Each row is a point on a landscape with many valleys, with its height.
From any point a ball rolls to the lowest of the 2 points nearest to it. It stops when none of these is lower. Distance is the straight distance between rows; heights are no part of it.
q290: [106  86 108 121 134  88  97 139 150 189 128 141 148  67 160 112 102  79
 160 107 120 137]  height 2.92
q928: [ 82 114 147  98 113 133 124  96 144 154 146 118 101 138 117 199 126  87
 100  95 134 233]  height 3.19
q763: [159 138 103 130 160  83 125 160 114 177 197 106 103 132 124 131 171 139
 157 120 147 153]  height 1.96
q868: [150 143 133 172 165 175 201 148 103 129 119 141 110 159 123 103 135 176
 141 117  99 121]  height 5.20
q568: [125 134 141 146 151 151 144 135 114 158 165 134 146 128 137  75 140  82
 156 116 114  91]  height 5.81
q519: [191 116 107 114 168  80 140 172 153 162 164 111  96 134 148  82 141 178
 167 146 180 154]  height 1.50
q762: [186 102  98 175 170 110 182 174 154 150 165 158  95  86 108 116 169 145
 136  97 132 167]  height 6.89
q947: [151 133 146 110 112 131 109 137 171  88 156 154 131 100  84 177 167 148
  65 118 145 158]  height 7.17
q457: [142 114 117  98  95  96 133  99 109 185 142 140 141 145 144  90 204 129
 129 106 113 117]  height 1.81
q33: [198 152 118 164  89  83 149 123 126 146 146 137 144 128 144  83  99 168
 141 146  91  97]  height 2.38
q573: [102 147 110 132  81 137 137 119 106 122 107 145 153 130  75 139 164 143
 106  59 106 118]  height 2.40
q684: [ 76 123 146  64 151 147 156 109 169 143 112 136 128 115 101 184 114  96
 101 122 133 216]  height 3.47
q162: [ 98 122 122 149 164 157 163 156 117 118 109  91 124 107 134 109  61 142
 197 127 148 117]  height 5.16
q707: [ 82 123 117 151 118 134 126 137 112 165 127 145 126 103 131 205  96 104
 150  96 104 199]  height 4.41
q938: [107 142 144 169 123 102 136 130  88 173  91 157 138 129  87  72 106 114
 162 109  83 109]  height 4.45
q911: [137 124 153 145 134 152 171 112 101 152 136  72 108 163 117 109 118 134
 202 199 133 115]  height 4.37
q694: [117 120 124 166 128 112  75 192 158 136 115 161 170  93 106 152  91 128
 131 154 117 108]  height 2.46
q817: [138 148 115 132 133 158 136 135 112 131 173  92 131 169 156 103 133 135
 148 135 146  90]  height 5.31
q954: [ 98 149 169 108 116 154  96 104 159 113 148  86 121 106  73 182  99  70
 145 180 187 149]  height 5.01
q430: [107 126 186 104 100 113 115 104 167 133 148 126  70 127 109 164 113 103
  52  98 145 226]  height 2.97
q144: [197 114 109 161 168 114 193 162 160 107 151 154  99  92 128  73 137 140
 171  92 185 152]  height 6.57
q693: [118 127 136 121 118 189 155  91 105 141 116  67 121 197 127 140 114 161
 167 177 120 107]  height 4.14
q852: [ 75 128 135  95 161 115  86 115 113 130  67 104 113 157 107 131 109 111
 134 146 141 142]  height 3.07
q987: [151  91  87  72 133  81  85 151 153 162 149 117 142 106 186 111 144 127
 163 156 154 115]  height 1.72
q801: [ 93 154 126 104  91 116 109 116 129 146 102 159 172 104  86 151 113 114
 125 110  99 135]  height 3.33
q41: [107  96 128  64 124 136 151  99 133 107  62 102 135 119 131 145 110 175
 144 178 129 160]  height 3.02
q735: [ 78 134 136 178 144 124 139 135 117 181 138 143 158 103  83  98 105  52
 165 114 109 109]  height 6.46
q710: [196 130 127 137 107 120 140 117 137 140 118 112 137 137 172 109  80 149
 160 206  87  81]  height 2.00
q196: [141 156 101 113 150  96  83 164 110 120 129 156 128 151 138 144 161 161
  70  94 106 122]  height 4.12
q722: [101 119 113 158 107 122 129  97 114 101 116 128 107 130  86 159 158 132
  73  56 115 156]  height 1.47
q514: [171 169 102 107  90 154 172 124  85  87 120 135 110 141 122 151 202 163
 138 130 156 104]  height 4.98
q632: [114 119 137  88 162 108 124 111 102  94 100 105 113 122 132 147 135 143
 132 162 144 150]  height 2.66
q80: [113 142 195  92 123 135 133 123 158 102 142 128 108  81  72 138 147  95
 114 163 206 163]  height 5.58
q197: [149 139 118 116  92 190 194 132  90 115 112 129 110 164 163 118 189 154
 155 105 138  86]  height 4.55
q46: [ 96 139 137 185 152 133 121  94 119 125 104  89 133 125  78 130  76  71
 143 197 113 110]  height 8.92
q244: [103 147 138 128 125 153  79 127 129 101 160 115 132 121 136 207  81 109
 107 109 130 160]  height 3.81
q71: [ 78 133 120 126 108 101 104 111 145 157  89 132 149  90  99 182  61  78
 139 132  97 182]  height 3.94
q331: [ 90 130 172 133 143 159 146 140 144  84 122 164 135 102  67 149 158  88
  98 130 176 147]  height 6.32
q170: [154 116 171 125  96 138 116  99 146 108 111 149 143 180 139 121 161 164
  57 168  85 101]  height 0.85
q129: [106 119 147 100 152 131 105 112 108  53  87 133 133 128 152 112 125 141
  96 136 150 106]  height 2.01
q970: [169 158 123 150  96  65 108 124  97 164 125 129 134 136 121  60  94 144
 169 105  98  93]  height 2.83
q177: [170 138  93 187 164  91 169 130 110 108 163 120  93 120 145 106 136 143
  98  84 122 131]  height 3.95
q187: [132 141  81  76 124 128 116 177 127 151 123 158 164 124 164 110 157 148
 136  95 140  96]  height 4.33
q315: [ 77 157 175 125 110 156 108  94 135  83 140 103 121 102  90 185  63  75
 128 128 151 164]  height 4.43
q445: [147 116 149 162 178 158 186 129 115 102 127  94 106 138 144  75  84 150
 187 157 141 120]  height 4.70
q563: [150 109 111 162 147 117 120 164 168 140 139 122 137 129 140  71  65 169
 146 107 123 114]  height 4.46
q516: [119 104 103 180 163 116 132 154 117 114 166 124  93 105 180 158 128 121
 101  73 133 160]  height 3.30
q702: [145 151  84  84 125 145 106 104 131 106 187  65 136 151 182 140 121 119
 142 167 166  89]  height 5.71
q122: [162 109  90 103 129  98  69 123 155 178 160  95 129 151 176  86 129 113
 128 159 119  89]  height 0.98
q134: [ 91  99 155 108  92 107 113  96 156 108 106 151 111 104 114 138 128 113
  58  52 129 183]  height 2.41
q51: [121 136 133 162 109 124  78 168 147 123 156 163 148  99 115 199 111 113
 106 118 126 147]  height 3.26
q256: [120  81 139 169 130 157 128 127 151 151 107  87 115 188 127  67  73 163
 131 151  94  99]  height 5.13
q830: [114  97 122  76 128 120  96 109 138 171 129 109 132 174 146 102 178 125
 122 144 130 118]  height 1.49
q704: [ 99 144 132 101 146 137  78 147  92 158  93 109 124 181 130 105 119 130
 166 153 139  86]  height 3.50
q829: [103 116  95 119 136 136 111 184 141 162 132 156 158  87 156 144 132 121
 144  78 139 130]  height 3.71
q713: [101 134 144 112 130 141 137  73  82 127  75 120 143 146 166  95  97  89
 151 151  68  86]  height 2.63
q125: [138 135 140  84 110 162 160  84 134 109 136 159 141 126 103 135 189 125
  66 116 106 137]  height 2.28
q916: [192  99 144 166 142 131 126 127 176 143 125 106 104 192 130  52  66 181
 149 146  99 126]  height 4.91
q474: [119 172 160 110 139 149  82 140 106  54 101 159 159 124 122 129 111 129
 107 140 132  78]  height 0.88
q390: [135 125 108 136  80 145 168  94  86  97 107 116 123 150 171  88 145 162
 135  90 122  85]  height 3.96
q556: [131 128 102 171 134 122  91 214 169 118 136 155 152 108 164 123  78 162
 116 116 147  94]  height 3.56
q767: [133 134  80 127 176 125 130 161 118 143 181 109  90 138 165 169 162 136
 111  79 150 149]  height 2.61
q574: [135 114 114 148 185 122 166 180 119 123 105 150 119  82 135  83 114 152
 183 112 153 134]  height 5.96
q845: [ 75 123 161 189 130 104  60 128 124 110 138 120 136 115  99 139 108  51
 121 122 153 111]  height 7.69
q32: [158 164 149  86 103 152  98  95 125 129  97 139 153 148 143 147 117 114
 137 199  75  87]  height 2.03
q289: [135 104 178 160 111 169 135 103 121 115 108 115 116 201 176 110 137 140
 101 155  75  66]  height 1.99
q697: [170 130 168 101  91 151 137 113 126 108 105 168 115 156 109 138 219 158
  91 164 123 121]  height 1.73
q152: [ 71 122 174 169 121 110 121 111 112  82 121 128 116 101  83 143 135  70
 118 113 185 147]  height 7.11
q705: [118 142 104 154 146 168 190 149 112 144 145 117 139 126  99 147 128 162
 147 136 110 138]  height 5.79
q578: [ 91 125 158  35 127 142 161  82 163 119  83 102 122 119 104 142  99 115
 113 161 149 190]  height 3.35
q202: [136 125 140 125 123 157 142 105 111 122 100 140 135 158 215  88 106 118
 134 145  71  66]  height 1.22
q559: [162 160 152 110 106 117  95 106 147  63 191 125 141  96 113 161 139 121
  79 141 157 125]  height 6.69
q818: [157 158 121 111 143 143 111 118 133  67 190 102 141 121 154 165 135 116
 112 184 179  98]  height 6.18
q797: [104 124 161 105 112 179 125 129 113 154  94 107 120 214 140 124 156 156
 159 158 135  97]  height 3.88
q602: [121  70 106 138 134 104 156 148 143 127 101 175 121  45 119 168 176 109
 118 103 137 179]  height 5.35
q480: [101 106 113 115 112  78 128 125 123 206 118 148 150 112 117  97 160  95
 139  91 107 135]  height 2.23
q395: [129 158 156  89 119 114 126  67  78 122  79 150 144 137 141 123 137 111
 122 141  66 115]  height 2.69
q239: [145 122  96 128 106 158 164 102 134  73 152 144 148 109 129 142 172 129
  75  90 121 112]  height 2.74
q743: [181 169 139 179 163 126 179 128  93 117 162 131 107 146 129  71 126 140
 154  98 122 118]  height 4.51
q166: [121  93 111 135 138 152 180 111 154 141 137 107 154 130  98 161 135 156
 116 182 105 156]  height 6.14
q383: [100 136 126 207 136 116  68 131 129 135 130  98 135 109 107 124  59  73
 147 133 112  88]  height 8.28
q936: [181  97 113 103 168  89 113 187 158 167 134 151 125 120 176  68 136 147
 160 166 148 116]  height 0.92
q668: [183 158  63 105  86  95 140 146 123 112 153 124 109 128 130 156 189 181
 127 124 168 128]  height 5.42
q641: [137 135 119 131 133 132 111 136 131 134 107 136 164 120 128 125  92 124
 146 192  98  90]  height 1.44
q30: [150 100  81 140  69 117 153  85 118  75 127 123 129 115 154 117 156 160
  91  81 129 102]  height 3.32
q209: [137 120 143 138  63 145 117 128 156  99 143 160  91  90  76 193 153 132
  77  71 146 200]  height 7.59
q415: [102 111 129 118 128  88 132 134 136 163 119 173 130  75 110 187 148  90
 134 123 133 208]  height 4.85
q64: [ 95 122 126 119 173 111  88 145 112 143  97 142 130 167 122 125 143 140
  84 116  99 128]  height 3.58
q247: [143 166  85 132 127 109 102 182 123 147 155 132 128 170 154 112 137 174
 116  79 147 103]  height 4.75

For each start below, name the point where the ball stops.
q187: q122
q152: q694
q762: q936
q868: q936
q735: q641
q415: q722
q514: q170

Call two points neighbours if one is among the 2 nearest of the other. Go from one point of each pair to the other, from neighbour to neighbour, staying as low as possible. Name the highest point that can't be avoided.
q632 / q202: q395
q641 / q936: q247
q694 / q641: q46
q817 / q170: q735
q170 / q722: q684
q202 / q170: q289
q122 / q936: q987
